Each scene shows the same named points in several views. A view is turned or mirrored, shifted and resized as a whole, has a little noise and may leave points out.

Scene 1
View 1
(229): [-22 -11  17 -18  11 -28  -5  24 -13  14  10]
(250): [ -3 -48   5  25  -6  33  -3  27  24 -18 -17]
(9): [-17 -24  15  -2   6   1  -6  26  -1  -9  -4]
(166): [ -3 -28   5   8  -8   9  -1  15  -1  -8  -2]
(42): [ -8 -24   7  17  -4  30  -3  24   8 -40 -16]
(177): [ -1 -41   6  20 -10  27   0  19  11 -21 -15]
(215): [  5 -32   4  10 -21   7   6  -1  -5   4   8]
(88): [  6 -18   4  25 -16  38   8   5 -10 -54  -9]
(184): [-18 -23  14  -1   5   1  -6  27   3  -3  -3]
(84): [-18 -30  14  -5   3 -11  -7  28   6  14   1]
(237): [ -9 -26   9   6  -4   8  -3  19   1  -4  -1]
(233): [-13  -4  12  -9  -1 -11  -2  12 -23 -12  10]
(142): [ -3 -53   8   5 -14  -5   0  16  16  39   5]
(24): [ -7 -10  10   6  -4  13   0  12 -14 -32   0]
(203): [ -3 -44   5  26  -7  38  -2  25  16 -29 -19]
(73): [  7 -45   1  14 -25   9   6   3   7  21   5]
(255): [-17 -37  15  -8   3 -20  -7  26   8  37   9]
(41): [-15 -32  13   3   6   6  -8  34  12  -3  -8]
View 2
(237): [ 14  11 -28   9  -4 -31  -7  -5   9  14 -31]
(250): [-25   0  -8  25  30 -39  13  18  10  34 -24]
(203): [-37  -7 -19  23  22 -38  15  18  14  37 -32]
(88): [-55 -16 -50  13 -28 -23   6  -5  37  44 -60]
(73): [ 27  21  16  13 -33 -27  -7  24  26  27  -3]
(142): [ 59  29  24  12 -10 -32 -12  23   5  12   9]
(84): [ 52  29 -25   7   9 -35 -23  -8  -5  -6 -19]
(184): [ 33  17 -36   8  10 -34 -15 -14  -4   1 -32]
(166): [ -2   6 -15  14 -10 -28  -2   8  20  31 -29]
(42): [-32  -8 -45  16  13 -33   5  -6  17  29 -51]
(177): [-22   0 -16  20   8 -32   9  14  16  33 -29]
(215): [ 20  14  -5   5 -42 -23  -9   9  28  27 -16]
(24): [ -6   4 -56   4 -23 -24 -11 -21  23  20 -49]
View 3
(203): [  0  26  14  27 -11  31 -15  -8  -1  22  76]
(42): [-2 16 37 42 -9 29 -1 11 -2 -3 74]
(73): [ 19  13 -45 -20  28 -21  21   3   7   7  29]
(215): [ 16  15 -18  -3  29 -28  21  18  -1 -16  34]
(237): [ 13  -2   9  15  18  16  25  14   4 -15  37]
(177): [ 2 21  9 21 -4 23 -5  2  0 12 65]
(233): [ 19 -16  16  13  43 -12  45  36   2 -51  20]
(41): [ 11 -18  19  22  19  50  29   6  15  -3  33]
(250): [ 3 20 -1 19 -8 38 -7 -9  6 29 66]
(9): [ 15 -18  28  25  27  29  36  21   8 -27  31]
(142): [ 25 -13 -46 -27  41  11  38  -6  23  11   6]
(255): [ 30 -49 -12 -11  64  20  74  22  26 -38 -16]
(24): [  9   6  41  39   9  -5  17  38  -4 -42  55]
(229): [ 26 -50  19  13  57  17  68  37  17 -54  -6]
(84): [ 21 -34   6   5  38  35  47  14  17 -16  10]
(166): [ 7 19 -2 12  9  0  7 10  0 -3 51]
View 4
(73): [  1  28 -24 -49 -35  -8 -21 -46  58  12  59]
(233): [-36  20 -16 -33 -29 -29 -37 -72  20  47  17]
(166): [ -6  19 -11 -42 -37  14  -9 -33  25  18  24]
(88): [-16  24 -23 -47 -51  52   0  -8 -12  27 -19]
(84): [-28   2  14 -22 -12 -35 -14 -71  29  32  40]
(177): [ -4  12   3 -38 -30  24   9 -18  19  11  26]
(250): [  9   3  15 -35 -26  25  20 -13  23   0  35]
(42): [-12   3  12 -31 -31  31  10 -20  -8  25  -4]
(229): [-47   8   8 -18 -14 -54 -39 -95  22  57  19]
(203): [  0   6  10 -38 -34  35  19  -9  13   6  21]
(184): [-28   3  16 -24 -13 -21 -12 -62  16  34  22]
(41): [-22  -4  23 -23 -15 -12   0 -51  16  27  24]
(255): [-22   4  15 -22  -6 -55 -24 -87  47  31  57]
(9): [-34   6  10 -24 -18 -12 -15 -59  10  36  17]
(142): [  0  15  -1 -33 -18 -34 -16 -64  68  10  74]

In a view up to two points have been moved. Name them for each view, in the order of its rows, or write none.
view 1: (166), (233)
view 2: none
view 3: (255)
view 4: none
